Each row is a point on a tangle of strands that fork and nearly touch. The rows are in no order.
Two points are linked if the straight distance between their rows is under 40.5. Some points are linked to none.
sogep: 1 -15 7 26 5 13 2 -13 0 13 -20 -20 -8 -3 -5 1 20 18 -7 -7
Gavib: -8 -11 -2 -2 -8 -12 -1 -11 -7 6 -22 10 -21 7 -21 -4 0 16 23 3
Dimub: 2 -16 -2 -8 8 4 7 -6 -12 -6 -17 19 -14 7 -18 -4 -5 11 19 7
Kamo: -4 23 9 -7 -8 9 14 7 13 -1 11 -21 12 2 16 3 -3 -10 -16 13
naf: -16 14 8 -12 -23 -17 15 -14 4 6 -5 -17 -14 -2 -6 3 -6 5 4 9
dazat: 2 -25 1 18 -5 -4 -10 2 -22 9 -12 -7 -23 2 -15 6 17 20 18 -18
zodu: -5 15 4 23 -15 -5 -18 6 -2 22 17 -30 12 0 16 11 15 17 -22 -13
Kapul: 7 23 17 -12 -20 -3 -11 29 -24 9 23 -25 -12 6 6 17 8 24 15 8
nulet: 16 6 13 3 -19 13 4 21 -13 0 10 -16 -27 10 -9 17 11 13 16 -2
risus: 9 -5 16 -26 3 28 16 8 -19 -16 4 7 -10 2 -2 -10 4 -3 -9 9
zeku: -11 -6 0 1 -17 -25 -4 -10 -8 8 -11 -5 -6 5 -12 -3 -1 6 10 -8
beda: 7 -11 -8 -1 28 -1 -27 9 1 -7 15 23 29 -8 17 -4 1 -28 -9 -19
dop: -4 6 1 8 -4 14 25 -11 16 -3 -16 -16 -8 0 -9 1 -2 1 3 9
nam: 2 -11 -23 26 29 -11 -25 -2 21 10 -3 9 36 -5 21 0 -2 -16 -11 -17
nat: -11 -4 21 -28 -22 -12 -6 15 -34 17 15 -15 -35 -2 -8 3 9 24 11 3
pipos: 6 7 -11 -13 17 -6 1 -6 17 -20 -2 42 8 4 -5 -4 -28 -23 19 11
deboz: -6 10 -12 -9 14 -24 -10 -9 20 -7 -6 31 15 2 -1 -8 -24 -22 16 16
zinok: -14 -3 24 -15 -2 10 14 -12 -15 5 -11 -18 -9 -5 6 -8 12 12 -19 7
dilo: 9 -4 -17 1 23 10 8 -2 23 -13 -10 21 20 0 3 -9 -15 -19 -2 9
Guz: -6 10 5 4 -8 10 18 -3 13 1 -2 -17 6 -2 3 -3 1 -2 -14 13
zusen: 3 9 16 -27 -24 4 25 7 -9 -17 13 0 -29 6 -14 6 -7 3 19 12
kufus: 16 -14 -10 0 6 3 -17 9 -14 -9 8 10 9 0 1 -4 1 -5 -3 -18
Bot: -12 42 28 -28 -1 10 2 10 4 11 24 -22 19 -5 29 3 2 -7 -27 26
zanu: -7 -11 -3 15 29 6 1 -22 15 8 -13 -2 29 -7 11 -10 10 -1 -25 2
repe: 7 -22 -5 -6 6 9 -4 1 -16 -5 -8 12 -7 2 -10 -8 2 5 5 -8
kuf: -5 2 -18 5 -5 -21 0 -10 12 -4 -11 15 -2 6 -12 3 -19 -4 25 4
zag: -15 -3 26 -36 -8 10 12 -2 -26 11 -5 -12 -21 -7 -2 -7 8 11 -9 11
zoze: -22 -10 3 -3 10 -19 -7 -26 -4 15 -23 6 8 -3 0 -16 7 14 -12 2
ramim: -8 -4 11 -15 6 6 9 -11 -12 1 -7 -3 1 -3 -1 -14 5 6 -9 3
mafev: 7 -10 -21 13 40 -2 -22 0 17 1 1 21 37 -10 20 -6 0 -24 -14 -9
limun: -7 9 33 -25 -10 12 11 4 -20 17 1 -29 -27 -5 -1 1 16 24 -9 16
befi: -2 12 9 -12 -23 -4 20 -1 3 -7 6 -12 -19 4 -7 4 -7 2 12 12
Pem: -6 4 -1 -1 -3 7 27 -13 14 -13 -16 2 -10 6 -15 -6 -9 -5 14 16
zese: 4 1 -22 6 42 7 -9 -3 33 -5 -11 30 22 0 14 -13 -16 -25 2 16
Nusud: 5 -14 -8 34 -7 -9 -15 -2 -6 12 -14 -17 1 1 -6 10 10 15 3 -25
sofu: -4 7 9 -14 -4 -6 -16 8 -11 1 18 -4 16 -2 16 -4 4 -11 -18 -7
menog: 13 10 11 -26 -19 12 12 17 -15 -20 24 4 -17 5 -4 6 -6 1 7 8
lata: 1 -6 27 1 -13 0 16 14 -20 11 0 -17 -48 3 -18 12 22 18 15 6
Nolu: -14 1 -5 -10 7 -25 -8 -11 7 -2 -3 17 10 -3 1 -10 -7 -18 4 4
pavu: -16 4 -11 27 -10 -8 14 -27 19 19 -20 -16 4 -9 -4 4 8 14 -9 0
suf: -5 -15 3 6 23 23 11 -22 7 2 -21 -4 13 -2 6 -17 10 6 -22 9
luvab: -21 1 -12 25 8 -11 1 -30 21 19 -22 0 15 -4 2 -5 2 14 -16 4
vud: 6 24 1 -15 -7 1 13 11 16 -22 22 15 5 3 4 6 -18 -32 3 9
lumiv: 14 0 9 -34 3 27 14 4 -15 -28 13 23 -1 -2 2 -9 -7 -10 -6 8
kizo: 4 -7 -23 6 10 -16 -13 -2 11 -4 -17 27 1 9 -13 -4 -24 3 27 5
Sitov: -2 -5 21 -14 -23 -13 1 18 -28 10 9 -12 -42 2 -13 10 14 21 22 -3
fopa: -3 8 28 -9 -17 0 12 3 -15 13 -2 -30 -39 -3 -11 12 13 24 7 12
nef: 16 -11 4 -11 0 24 2 7 -19 -14 1 7 -8 3 -4 -5 5 3 2 -2
Zatir: 26 -10 -16 16 4 21 8 4 1 -20 -12 13 -13 6 -20 7 -7 2 21 -4
luf: -10 15 -10 -6 14 -15 -8 -2 28 -9 6 30 16 -4 5 5 -18 -44 8 6
begir: -11 17 -7 29 -16 -2 19 -11 21 15 -6 -27 1 0 2 14 5 6 -14 -1
sape: -5 21 -3 10 -10 -9 -3 9 21 0 19 -8 20 -1 15 6 -4 -25 -13 -5
gup: 25 -21 -8 17 -1 14 9 9 -8 -13 -7 8 -29 6 -25 11 9 6 28 -12
dif: 8 -13 12 13 8 30 13 -4 -1 5 -16 -18 -7 -2 -4 -3 21 13 -13 1
tof: -3 -8 6 -17 -18 -19 -19 16 -30 2 21 0 -4 5 2 -3 0 2 0 -15
Bulos: 11 -17 -8 20 -7 -2 -17 9 -15 8 -2 -8 -2 3 -8 6 10 10 7 -24
savo: 16 -2 7 -31 -5 20 11 11 -19 -31 21 27 -15 1 -2 5 -11 -5 4 4
baful: 4 -6 4 -3 -19 -12 -14 14 -24 1 17 -7 -14 4 -4 5 -1 7 14 -17
rivo: 12 -15 -7 4 19 11 -19 6 -7 -9 9 10 23 -5 13 -8 5 -10 -17 -14
faz: -14 -2 1 -13 -11 -30 -6 -3 -9 2 4 6 -1 2 1 -7 -7 -7 1 -4
lofum: 12 -2 -10 -1 13 19 14 -3 12 -21 -5 15 5 2 -3 -8 -9 -12 6 8
Fetum: -6 13 -9 -6 -8 -14 12 -8 16 -9 -8 11 -3 6 -12 -4 -19 -13 19 12
Vup: 9 -5 2 -14 -10 -10 -32 25 -26 -5 35 9 4 0 8 4 -1 -4 2 -18
biv: -13 2 1 10 10 2 2 -16 15 13 0 -14 25 -8 17 -6 10 -1 -33 -2
nez: 3 15 -13 -4 10 -3 2 6 23 -17 14 20 15 0 7 4 -17 -42 3 4
dapom: 14 -3 -24 5 29 -9 -14 2 20 -6 -15 36 5 5 -8 -7 -32 1 25 11
tevon: -22 8 -3 21 6 -10 5 -27 18 24 1 -13 22 -14 17 0 14 6 -39 -5
Didi: 7 -17 5 4 17 37 16 -7 -1 -10 -15 -10 2 -2 1 -8 14 5 -16 6
Vos: 9 -6 -21 26 0 -5 -13 5 9 4 5 -7 18 2 3 7 -2 -5 3 -24
pini: -3 -13 6 -34 4 7 -11 8 -29 -11 12 27 1 -7 3 -17 -3 -8 -7 -6
gopo: 9 33 5 -17 -20 9 13 20 11 -21 32 -1 6 7 7 13 -14 -18 2 16
zafoz: 5 -13 -28 30 14 -18 -26 4 9 6 -5 4 25 -6 8 1 -4 -10 2 -22
mene: 19 -6 -24 15 12 15 8 1 17 -16 -12 15 2 7 -12 2 -15 -3 18 -1
gaz: 2 -7 10 2 -29 -15 -7 17 -26 6 11 -11 -31 7 -15 12 10 20 25 -12
fal: 4 5 -12 27 -14 -13 -11 9 3 11 10 -21 17 2 8 13 5 2 -14 -21
Guvam: 13 -19 1 14 -10 1 3 7 -15 -1 -9 -1 -33 9 -21 11 14 14 24 -7
rugiv: 15 -8 2 -7 -3 9 -22 22 -25 -10 23 8 9 1 10 -1 2 -4 -7 -18
poge: -21 14 12 3 -20 -10 21 -19 2 16 -9 -29 -17 -7 -5 8 8 18 -7 9
masok: 16 -6 -32 27 13 5 -2 2 22 -4 -14 7 9 0 -4 1 -11 -1 11 -9
binas: -24 2 -2 5 10 -19 -6 -28 11 17 -22 7 20 -7 3 -9 3 5 -14 4
kap: -18 5 15 -11 17 -10 -26 2 2 9 22 2 28 -12 30 -5 12 -26 -35 -7
Loza: -1 -10 -7 32 -1 5 -7 -11 -1 18 -10 -20 7 -6 6 3 18 19 -15 -18
kovoz: -10 17 8 14 -17 2 12 -11 10 17 -4 -31 -9 -1 3 11 10 18 -9 5
Teso: -11 33 20 -18 -12 3 8 12 6 6 19 -28 13 -4 19 5 5 -1 -21 19
vemut: 12 2 -24 7 39 3 -13 -1 31 -5 -13 38 17 5 4 -9 -30 -5 18 16

A fork is a point with three links. Follow the links from the first point to the second and name the forks in between, in order.
ramim, kufus => Sitov
zodu, repe => kufus
sogep, masok => mene
repe, limun => kufus > Sitov
rivo, Nolu => kufus > repe

A fork is a point with three links, a tip a point with one. Leave the first point through the second and follow the links. Name the first fork or tip that comes.
sogep, dif => tevon
zese, vemut => Bot
Nolu, faz => repe
savo, menog => zoze
biv, zanu => mene
zodu, fal => kufus
Dimub, Gavib => deboz

Follow the links from the first point to the second, and from the first to the third. Name the last point that the two ways share.
fopa, nef, nam => kufus
rugiv, Nolu, binas => repe
lata, zafoz, nez => kufus
Nolu, befi, zag => repe
